Each scene shows the same named points in several views. A view is turned or mirrored, shifted and resized as a whole, has a little noise and may leave points out.
In the rows, zero is written as 128.

Scene 1
View 1
K_360: [135 141 154 184 195 149  82 173 134 145 116 155 119 146 136 123  95 129
 150  96 109 134 112 121 120 159 152 161 108 133  75 147 105  75 135 126
 114]
K_12: [158 139 145 182 196 144  75 148 153 124 100 193 142 160 120 100  80 123
 158  81  75 103  96 158 127 162 166 180 111 147  81 149 122  72 137 140
  80]
K_940: [106 180 119 150 171 153  98 159 119 141  91 109 131 121 123 128 153 118
  93 110 168 188 119 112 139 103 147 102 107  74  89 136  76 102 150 168
  76]
K_155: [141 170 122 169 202 157  83 154 137 147  89 158 138 139 119 113 111 109
 151 106 127 145 111 121 107 139 152 142  90 112  74 171  97  81 150 152
  48]
K_901: [148 114 173 198 186 138  81 163 148 119 122 199 128 164 117 105  68 146
 146  70  63 101  96 153 148 174 162 192 143 161  89 124 124  69 128 130
 143]
K_748: [116 172 120 149 164 143  94 135 130 116  86 128 148 131 122 109 145 121
  81  90 141 165 106 142 158  98 159 120 119  79 105 117  92 103 145 180
  66]
K_474: [124 164 132 161 180 145  81 147 130 124  99 121 149 137 153 120 133 114
 106  94 130 152 109 140 137 112 159 133  94  95  94 126 109 100 135 146
  71]
K_897: [119 143 155 185 196 153  87 189 118 156 123 128 108 139 147 137 111 134
 141 107 131 152 121 102 114 154 146 146 104 123  71 147  95  77 133 116
 130]
K_373: [152 140 143 178 174 136  80 127 160  98  96 196 157 161 110  85  88 127
 120  66  69 104  88 177 163 143 172 176 134 132 103 115 126  85 136 164
  82]
K_917: [143 143 144 178 182 139  73 143 142 112 107 158 150 156 147 107 102 123
 127  81  85 115  98 158 141 137 172 167 105 128  96 121 127  87 126 140
  86]
K_254: [128 173 118 157 185 147  84 144 131 128  93 120 151 137 149 116 134 107
 112  98 129 153 107 137 124 112 162 128  81  91  91 140 106 100 138 154
  47]
K_91: [124 152 138 160 155 134  89 131 141  95  97 153 154 146 122  99 125 130
  74  73 109 139  95 166 176 109 165 142 139 100 115  92 108 101 134 175
  97]
K_454: [130 156 135 165 165 141  95 134 147 107  88 175 145 142  95  95 113 131
  97  80 110 141  95 157 166 123 159 147 148 107 105 117  98  91 146 184
  87]
K_791: [136 145 144 169 176 137  81 142 143 110 106 149 149 147 139 108 114 126
 107  78 100 128  97 156 150 127 164 154 116 115 101 114 116  92 130 149
  89]
K_812: [137 173 117 159 183 148  79 135 138 123  86 136 158 140 139 106 129 107
 115  95 120 143 103 145 128 115 166 135  87  98  92 141 111  97 140 158
  39]
K_270: [ 86 180 121 145 160 143  98 152 106 127 102  69 137 116 162 136 177 121
  53 103 176 197 121 119 153  79 150  90 101  57 105 102  84 119 135 161
  88]
K_977: [126 150 144 175 193 143  78 163 124 135 114 118 134 142 167 129 118 122
 126  98 116 142 112 125 120 134 159 146  85 114  82 136 113  92 126 121
  93]
K_683: [124 128 164 186 186 139  79 175 124 130 132 134 120 148 160 132 103 143
 122  86 104 132 113 129 140 151 155 162 112 134  88 114 115  85 119 115
 146]
K_928: [112 167 128 156 171 142  89 151 119 127 107  98 144 129 161 126 150 120
  89  99 143 166 113 132 142 103 158 121  95  83  98 116 102 105 131 150
  79]
View 2
K_155: [125 134 152 169  96 141 115  77 168 108  99  92 128 153 102 122  95 172
 120 191 116 157 136 158 146 104 113 142 167 107 116 102  98 124 112 138
 132]
K_812: [128 134 177 150 115 127 119 108 143 104  94  99 140 135 104 128 102 158
 115 151 107 154 134 178 139  91 139 135 172 125 131 112  82 123 116 143
 124]
K_977: [ 99 128 137 135 108 144  95  91 163 113  97 106 129 143 107 142 121 167
 120 170 121 131 134 141 122 109 135 132 160 111 113 120  93  89 121 134
 107]
K_373: [108 165 196 145 104 107 118 148 162  58 111 106 119 140 108 110 116 134
 134 149 104 141 102 170 135 108 135 127 129  93 150 142 101 142 132 140
 130]
K_683: [ 79 146 135 120 106 146  87 102 172  98 109 118 115 139 115 133 134 154
 123 166 124 113 112 127 115 125 138 125 128  90 125 128 110  93 134 126
 103]
K_897: [ 88 137 117 137 100 165  86  68 175 120 107 113 117 145 111 129 118 170
 118 188 128 125 121 125 125 125 123 133 140  95 111 107 117  94 124 122
 109]
K_270: [118 115 136 101 151 177 102  63 122 159  92 133 167 100 125 142 101 174
  77 125 115 137 139 177 132  94 180 125 185 148 123  69  83  94 118 117
  89]
K_454: [119 158 182 136 122 140 121 114 146  90 111 119 135 125 115 104 102 141
 109 140 106 144 104 183 145 108 146 127 139 103 149 102 107 148 129 127
 125]
K_940: [127 127 140 132 131 174 110  58 136 144  98 122 154 119 119 124  93 172
  88 154 116 149 133 173 144 102 151 133 176 127 124  68  96 118 117 121
 108]
K_12: [105 158 176 164  85 114 112 126 179  66 107  93 107 158  99 117 115 148
 141 181 113 140 114 150 132 114 110 134 132  84 129 141 107 130 126 145
 135]
K_360: [ 92 145 140 146  92 145  96  89 179  96 109 106 114 152 108 125 118 160
 128 187 122 129 117 134 129 123 118 133 135  87 118 120 114 108 125 132
 119]
K_254: [127 125 158 145 117 141 110  89 145 120  90 102 145 134 105 136 101 170
 110 160 111 150 143 168 134  92 141 137 178 130 119 105  82 109 112 139
 116]
K_917: [101 147 172 140 106 117 103 127 164  80  99 100 122 141 106 131 121 146
 131 157 113 135 119 156 124 106 136 129 143 102 131 141  97 114 126 142
 120]
K_901: [ 79 170 167 141  90 122  97 135 186  56 123 113  98 150 108 110 132 132
 140 173 118 118  90 135 124 130 121 126 101  66 140 145 124 124 139 132
 126]
K_791: [104 146 170 130 115 128 106 122 153  90 103 113 130 132 111 126 117 148
 120 146 110 134 116 163 128 104 145 126 147 108 136 123  95 117 128 136
 115]
K_928: [115 124 144 121 131 153 102  84 141 131  92 117 149 119 113 140 108 167
 100 144 114 138 136 165 126  98 159 128 174 133 124  94  85  98 117 128
 101]
K_748: [123 132 163 126 133 151 114  88 131 126  97 118 152 117 117 126  98 163
  94 137 109 149 129 183 139  96 158 128 174 131 131  87  88 123 120 127
 111]
K_474: [115 129 155 134 120 139 108  95 146 117  93 107 142 128 108 136 109 165
 110 154 115 141 134 163 130  99 147 131 169 124 123 107  87 105 117 134
 110]
K_91: [112 149 184 117 134 133 115 127 138  94 106 125 141 113 120 118 109 141
 109 121 106 138 108 182 133 103 162 122 144 115 152 112  94 132 133 127
 112]
View 3
K_12: [193 135  76  88 120 155 161 127 123 157 163 106 119  68 177 138 104 139
  88  95 114 164 125 173 156 119 165  82 173 149 150 134 142  96 129 139
 125]
K_270: [146 103 149 156 161 158  90 123 130  94 141 222 138 117 182 165 141  87
 138 159 105 134 142 133  59 116 107 129 146  92 105 112 164 205 123 174
 105]
K_928: [154 110 131 140 146 159 113 126 126 118 143 193 132  99 184 159 130  99
 125 144 106 150 138 151  87 119 125 107 155 107 119 117 155 169 125 166
 113]
K_254: [168 122 119 130 147 152 123 112 118 142 142 174 140  86 183 161 134  94
 121 126  91 152 122 167  93 121 128 107 173 124 120 138 137 153 126 161
 114]
K_917: [175 113  94 108 121 165 149 133 134 134 158 144 117  83 174 138 108 129
  97 119 115 169 130 173 132 113 155  76 174 130 143 120 143 113 131 143
 124]
K_454: [192 126 105 110 145 162 128 138 153  94 170 139 121 102 147 120 124 140
  97  99 108 139 128 148 124 103 152 131 185 121 133 121 143 146 131 151
 122]
K_748: [171 119 129 136 154 159 109 127 136 102 151 184 137 104 165 148 138 105
 121 125  97 138 128 151  87 111 128 129 175 106 117 125 144 174 126 167
 113]
K_155: [181 141 105 109 144 141 135 103 106 171 148 141 141  72 189 162 123 105
 115 112  96 145 125 164 120 128 134 103 161 144 125 146 145 138 123 155
 116]
K_977: [158 118 107 120 126 152 136 120 111 154 144 163 128  81 200 164 112 108
 113 139 119 161 141 155 114 125 131  77 138 129 133 121 164 140 124 152
 115]
K_897: [166 137 102 105 130 142 135 120 106 161 151 144 123  78 213 161 103 123
 117 139 134 148 160 125 127 132 129  88 103 135 128 117 195 151 120 153
 106]
K_940: [171 130 134 135 165 145 101 113 118 122 149 183 143 101 179 159 137  97
 132 131 101 125 137 129  82 122 114 143 148 113 105 131 161 192 119 171
 105]
K_901: [191 127  67  80 103 163 164 149 142 133 175 100 100  81 175 119  84 167
  81 107 145 165 148 148 171 111 172  71 143 142 161 107 170  98 131 133
 124]
K_360: [179 135  92  96 125 146 145 121 113 162 158 128 121  72 199 151 102 131
 104 121 126 152 149 141 140 131 142  86 128 142 139 125 175 130 122 145
 112]
K_373: [194 117  83 102 122 171 152 143 154 111 171 121 114  89 149 116 110 150
  83  93 114 164 123 175 150 103 174  92 197 130 152 121 130 104 137 140
 129]
K_474: [163 115 116 127 142 159 125 121 124 129 145 174 132  91 179 157 125 102
 117 131 105 153 129 160  98 119 133  99 167 119 124 125 147 152 127 157
 116]
K_791: [173 113 103 116 129 167 137 138 142 117 157 154 119  93 168 137 113 129
 102 120 115 159 135 162 124 108 151  91 172 120 138 116 147 132 131 150
 124]
K_683: [163 114  95 106 112 161 145 143 127 136 158 148 110  83 199 145  92 137
 102 141 144 164 160 137 136 120 143  70 121 127 145 102 187 134 127 144
 115]
View 4
K_254: [103 159 169 147 156 145 137 126 141 135 129 183 130 110 107 168 149  76
 115 162 121  90 133 159 133 114 146 150 119 109  95 129 109  98 125 109
 128]
K_474: [114 143 154 163 142 143 129 129 163 123 124 165 119 112 115 158 154  87
 118 154 123  97 132 151 144 121 138 158 120 106  88 131 111 100 133 115
 117]
K_791: [ 96 136 147 185 122 136 114 132 182 115 106 157  97 109 112 161 165  99
 112 176 130  97 120 142 144 122 118 153 123 104  85 142 121 123 108 122
 117]
K_897: [157 125 151 222 116 154 131 123 153  90 147 142 101 107  95 171 162  92
 139 114 136  84 147 183 149 123 139 155 119  75  60 159 122 104 129 132
 124]
K_270: [144 129 141 129 155 150 147 131 187 128 141 156 137 128 154 121 133  83
 118 127 107 128 136 135 165 122 152 179 120 120  75  99  88  65 203  98
  91]
K_155: [108 164 176 184 123 148 147 133 116 119 134 172 122 108  91 191 166  69
 110 143 128  80 125 177 137 101 149 148 125  85  78 143 109 111 109 116
 146]
K_12: [ 82 152 163 216 105 135 116 130 145 107 104 164  89  95  78 195 183  95
 111 181 144  70 115 167 132 112 117 139 125  81  88 168 131 150  58 133
 145]
K_928: [125 134 149 153 148 147 133 129 174 125 132 160 122 119 129 143 142  88
 122 145 118 108 136 148 150 126 139 164 119 111  85 122 105  88 159 112
 105]
K_940: [129 147 156 153 132 150 157 138 153 125 143 160 130 123 132 151 149  70
 105 123 110 114 125 152 163 105 155 173 125  99  66 110  89  82 173 102
 116]
K_373: [ 60 148 151 196  99 126 106 141 176 114  81 158  82  99  98 178 185 100
  96 204 139  89 100 137 139 110 104 149 133  98  90 149 127 151  69 127
 130]
K_91: [ 82 134 138 166 112 131 117 142 201 120  92 152  96 114 132 145 169  99
  97 185 123 116 103 118 160 115 113 167 129 111  82 122 108 124 124 113
 108]
K_748: [107 149 153 146 133 142 141 140 169 131 120 163 122 121 136 148 151  80
 101 153 114 118 117 136 158 110 141 167 125 113  80 112  96  96 154 103
 112]
K_683: [141 113 136 227 117 145 108 121 187  91 124 137  84 104 103 160 164 109
 139 146 138  86 141 162 146 137 118 154 120  86  70 166 132 120 111 139
 112]
K_917: [ 91 140 154 193 125 136 109 127 172 112 104 163  93 103  97 172 168  99
 121 184 136  83 125 152 133 124 115 145 121  98  91 155 128 132  86 128
 124]
K_977: [134 132 154 191 143 147 123 119 159 109 135 161 110 108 100 164 151  93
 138 144 129  86 146 172 137 130 135 149 114  96  81 154 122 103 121 126
 118]
K_812: [ 91 159 167 151 145 140 135 132 147 136 119 179 123 111 110 169 156  78
 109 168 123  93 124 152 136 110 140 152 123 109  93 129 107 107 119 111
 130]
View 5
K_373: [169 127  98 167 142 137 147  90 171 106  99 124 155  97  96 139 165 116
 114 118 138 151  91 127 118 104 168 114 155 165 157 120 154 184 103 179
 144]
K_748: [156 139 130 144 149 110 141 118 124  74 100 174 173 141  92 130 146 144
 136 127 147 108 110 153 147 120 123 116 162 155 130 125 114 102 120 177
 113]
K_474: [131 142 135 136 143 114 137 104 129  72  99 179 166 138  94 127 156 135
 129 116 157 111 112 148 132 121 126 106 157 149 134 129 114 109 127 185
 129]
K_254: [132 144 132 140 137 109 143  95 138  69  93 184 165 129  96 115 153 139
 123 117 156 105 113 147 134 116 123 110 153 156 144 128 118 114 133 191
 138]
K_897: [ 78 131 133 132 149 139 146  79 143 102 112 159 179 137 123 132 161 148
 130 153 168 103 121 158  88 146 157  62 160 145 119 129 132 141 149 174
 148]
K_91: [177 127 113 154 157 130 138 119 134  95 105 140 164 128  92 153 153 124
 130 121 139 140  95 139 139 116 143 122 164 155 132 121 130 135  96 168
 113]
K_270: [136 140 151 123 157 109 131 133  92  66 107 189 179 173  93 142 140 147
 146 125 158  96 118 162 150 137 104 109 165 140 102 130  90  61 121 172
  94]
K_977: [ 95 137 133 126 140 129 136  81 140  86 103 169 166 135 107 133 163 131
 123 123 164 114 114 145 102 129 143  83 153 143 131 133 126 133 135 185
 149]
K_454: [178 126 109 169 153 126 152 109 150  99 104 138 170 117  97 132 152 140
 129 139 138 129 100 148 136 116 151 115 168 167 142 118 140 147 110 167
 118]
K_940: [136 138 139 143 153 106 151 113 120  73 104 184 181 151 103 115 142 165
 141 143 156  85 121 168 143 133 122 103 168 157 121 125 107  90 137 173
 111]
K_12: [130 131 105 162 134 137 154  67 180 103 100 140 159  92 109 118 167 125
 108 130 150 133 103 133  97 110 175  92 151 163 162 124 160 190 129 185
 167]
K_812: [143 143 125 146 136 106 146  94 146  68  90 176 160 121  94 112 154 136
 120 116 152 111 109 144 135 109 130 114 152 160 152 127 123 125 129 191
 143]
K_791: [143 134 117 147 145 131 138  97 145  95 101 145 163 123  95 143 159 120
 123 119 149 135 101 136 118 117 150 104 157 150 138 125 134 150 113 177
 135]
K_901: [121 117 101 157 148 161 146  72 175 131 111 110 163 101 115 153 171 118
 116 140 149 151  95 132  82 125 192  78 158 155 142 122 165 206 114 166
 156]
K_360: [ 94 130 121 144 142 140 151  72 158 106 109 149 172 120 118 126 163 140
 124 147 161 116 114 149  88 133 167  72 159 151 137 128 144 162 141 178
 152]
K_155: [118 140 123 156 135 110 159  73 160  78  95 179 169 113 109  90 154 157
 118 142 160  93 120 153 118 118 147  94 157 166 154 127 136 140 149 189
 153]
K_917: [128 133 112 147 138 140 139  79 162 100 101 141 159 111 102 142 168 113
 114 117 152 140  99 131 101 114 162  98 151 150 149 129 148 173 116 185
 153]

Which points are out of place in each view (at most two, in the order of its rows)? Write - if all are in place.
view 1 => K_748
view 2 => K_812
view 3 => K_155
view 4 => K_254
view 5 => K_474, K_917

Scene 2
View 1
K_588: [145 163 151 141 130 108 148  92 108 141 117 170 146 144 115 145  96 120
 156 113 112 106 131  92 112  99  98  98 112 170 141 147  96 128 166 152
 147]
K_883: [146 156 188 142 136 135 142 141 132 131 132 146 129 139  72 126 126  98
 151 104 122  89 112  65 125 109 137 116 149 177 124 141 108 113 140 169
 150]
K_618: [153 154 155 115 119 131 156 147 110 206 137 160 107 132 119 142 103 137
 162  98 138 149 113 112  99 130 102  94 107 187 180 142  83  84 137 118
 119]
K_268: [148 164 156 159 137 118 135  99 130 145 137 159 161 135  90 144 100 125
 159 101 121 117 133  78 115 119 109  97 135 167 124 163  91 107 162 158
 140]
K_689: [145 159 155 161 144 143 124 134 154 174 154 145 154 122  65 142 113 133
 164  85 141 142 121  79 117 145 136  95 150 185 127 179  88  67 147 157
 118]
K_387: [150 156 174 136 126 117 159 115 113 141 133 162 132 149 105 134  95 111
 154 114 110 101 131  82 106 106  99 110 127 160 141 133  92 128 156 149
 154]
K_53: [159 157 182 132 118 129 165 160 126 188 170 147 114 140  95 125  91 136
 162  96 131 136 127  86  88 157  99 115 143 164 161 137  67  84 139 120
 132]
K_861: [153 164 151 150 133 127 144 132 140 200 165 150 144 126  91 142  86 152
 168  86 138 159 135  94  92 159 101  95 136 174 151 170  65  63 151 127
 119]
K_463: [139 159 157 151 147 135 122 117 139 145 125 154 149 127  79 146 123 112
 152  96 128 111 114  79 129 110 136  96 138 184 124 168 110 100 150 171
 131]
K_707: [158 159 160 116 105 104 176 119  90 187 138 171 111 152 139 138  70 138
 160 115 112 135 137 112  82 120  66 102  99 161 179 121  71 115 161 108
 141]
K_941: [147 153 185 126 131 134 151 138 115 129 116 152 120 145  91 129 128  94
 150 115 115  85 106  75 128  93 134 115 129 177 137 129 113 128 138 165
 151]
K_49: [147 164 141 163 138 119 132  95 136 165 144 159 167 128  93 150  92 138
 162  92 127 137 138  90 109 128 106  87 130 175 128 175  82  90 164 150
 130]
K_655: [141 161 152 150 147 131 123 104 137 145 119 158 157 129  86 148 119 116
 155 100 125 117 116  86 129 105 135  90 128 187 126 170 111 103 152 168
 131]
View 2
K_53: [122 114 110 163 112 153  82 124 138  73 133 162 119 190 146 137 180 100
 111 118 118 126 104 146 137 123 110 101 133  92 185 165 151 113 106 128
 131]
K_387: [113 107 105 166 139 140 132 126 131 103 131 120 158 135 122 120 153 111
 120 134 120 122  69 167 166 102 111  94 152 139 150 144 137 137  96 160
 163]
K_49: [140 121  70 171 144 156 125 150 134  85 135 103 135 162 137 129 171  92
  91 128 119 127 121 120 134 134 140 123 148 147 110 133 129 116 137 156
 147]
K_689: [124 136 100 172 134 145 114 146 166  63 136 134 131 184 159  97 173  84
  97 122 106 133 138 123 145 153 155 145 153 125 126 132 126 113 145 134
 119]
K_588: [130 116  89 158 148 145 135 123 142 112 128 111 164 118 114 127 155 112
 102 131 124 129  76 165 165  97 109  88 146 161 136 144 127 150 105 160
 157]
K_883: [ 88 125 134 181 140 122 133 130 167  83 137 139 163 143 147  68 147 103
 129 134 100 126  86 168 185 129 139 128 173 131 154 137 120 137 112 149
 146]
K_618: [156 139  92 143 126 170  78 107 160  89 121 155 129 161 130 148 183 110
  80 112 126 146 111 147 140 104  96  93 123 123 164 173 129 137 120 118
 111]
K_463: [111 132 107 173 151 132 144 138 167  88 134 118 164 136 136  81 150  98
 108 133 105 132 101 154 173 129 146 126 165 150 123 132 113 141 124 150
 140]
K_861: [144 121  81 164 120 160  91 140 136  70 133 135 111 198 148 147 189  89
  88 119 121 133 137 116 118 140 126 118 135 110 145 153 143 106 136 132
 126]
K_941: [ 94 128 129 171 145 125 134 119 173  99 131 138 173 121 130  79 143 109
 125 133 108 128  72 187 193 106 125 106 163 143 159 145 118 151  98 148
 147]
K_707: [154 106  81 144 126 171  88 109 114 112 120 134 131 141 111 177 177 120
  99 115 137 132  75 158 134  80  71  63 117 129 173 172 149 138  89 146
 153]
K_655: [125 136  94 170 150 140 139 140 170  88 135 110 161 137 135  94 157  97
  94 132 109 135 110 145 167 131 144 130 158 159 109 130 107 139 136 152
 135]
K_268: [122 113  84 174 143 143 140 144 137  88 133 103 147 152 135 115 160  96
 106 133 116 122 100 137 150 129 140 121 157 150 119 128 129 122 125 163
 155]
View 3
K_588: [165 114 171  77  92 142 138 111 175 128 180 135 142  89 151  87 118 183
 140 152  65 108 112 109 115 114 109  84  78 100  75 165 117  84  66 110
 145]
K_53: [118  93 128  85 123 132 137 189 132 167 185 167 157 108 123  99 152 160
 134 145 114 157 145 137 116  60 133  57  79 120 101 154 155 128 177  85
 149]
K_861: [ 82 129 133 107  90 134 124 183 123 137 207 107 153  94 106 104 140 158
 120 154 146 176 165 149 149  83 148  83  82 112 113 162 137 112 168 107
 150]
K_707: [162  74 135  58 118 147  79 168 156 120 192 179 166 119 151  95 148 136
 103 204 104 143 118 113 112  58 117  79  71 102  84 175 127 115  67  93
 162]
K_883: [152 121 180  92  97 130 208 117 161 183 158 141 128  72 134  84 115 217
 177  87  52 106 119 117 102 126 112  60  81 122  79 142 146  88 157  96
 130]
K_941: [181 107 178  80 108 133 192 108 172 168 149 152 134  77 159  77 106 216
 178  97  42  94 102 105  92 127 112  70  83 131  79 151 134  92 123  98
 134]
K_387: [168 102 178  78  95 135 160 111 172 148 175 148 136  92 147  84 123 194
 148 140  53 101 112 110 105 107 105  66  77 101  71 156 132  81  90 102
 137]
K_268: [121 143 179 106  69 133 160 116 156 142 194  97 130  82 121  95 121 191
 141 139  84 122 145 131 138 114 118  70  82  86  83 152 133  69 118 114
 137]
K_689: [ 85 157 153 124  83 127 175 148 131 154 188  82 138  65 108 100 117 190
 159 101 119 152 159 154 148 122 145  84  85 127 112 150 135  99 191 112
 141]
K_618: [141 103 123  80 129 144 101 181 134 121 169 145 167  89 151  94 127 148
 141 155 123 160 122 132 122  85 149 100  72 161 116 172 119 138 125 101
 169]
View 4
K_883: [ 99 131 160 131 138 161 122 121 124 136 112 115 118 115 113 128 123 115
 123 134 118 131 102 150 159 149 100 105 151 128 115 128 101 107 131 136
 155]
K_941: [ 98 136 155 120 146 164 132 123 123 143  98 112 121 123 116 135 113 132
 139 138 106 133  96 163 154 162 104 112 160 128 124 132 111 119 127 143
 152]
K_618: [121 128 148 133 152 157 137 132 144 125 160 142 110 131 113 142 118 154
 149 132  76 119  99 159 171 139 103 147 113 107 153 211 127 129 102 130
 160]
K_49: [ 93 133 132 132 141 136 132 140 150 118 160 128 121 116 110 130 153 119
 138 133 103 101 126 123 148 113 106 126 118  98 115 165 113 139 116 134
 135]
K_655: [ 99 138 150 125 137 128 128 134 147 127 132 124 114 118 108 133 139 114
 136 138 119 120 120 146 140 126 109 118 147 116 109 150 114 141 126 134
 131]
K_689: [110 124 161 143 132 133 115 127 158 119 165 137 108 109 104 125 144 103
 117 139 117 117 123 134 164 112  99 117 125 113 110 174 104 114 128 118
 146]
K_861: [110 124 146 149 138 140 122 136 160 112 190 144 111 113 107 128 147 120
 128 132  94 104 123 125 171 108  98 136 100  98 128 201 110 122 114 120
 157]
K_387: [ 88 138 128 126 151 170 142 134 123 131 118 114 126 119 121 138 126 139
 148 127  90 107  99 140 153 153 107 123 132 109 132 136 113 127 117 151
 151]
K_53: [108 119 146 151 147 178 129 125 133 123 162 137 118 115 114 130 121 137
 129 127  77 111 100 135 189 137  91 135 102 106 147 186 111  98 112 132
 180]
K_268: [ 93 134 142 130 140 140 131 135 142 125 138 122 117 115 111 132 142 117
 133 134 112 111 117 134 147 128 105 118 134 111 112 147 110 134 123 135
 139]
K_463: [101 134 156 127 136 133 124 130 145 129 129 123 113 117 107 132 138 110
 130 139 121 123 118 146 144 128 105 111 149 120 108 148 111 133 130 131
 135]

Which points are out of place in each view (at most two, in the order of its rows)? Write - if all are in place.
view 1 => K_588
view 2 => K_463
view 3 => K_387
view 4 => K_861, K_268
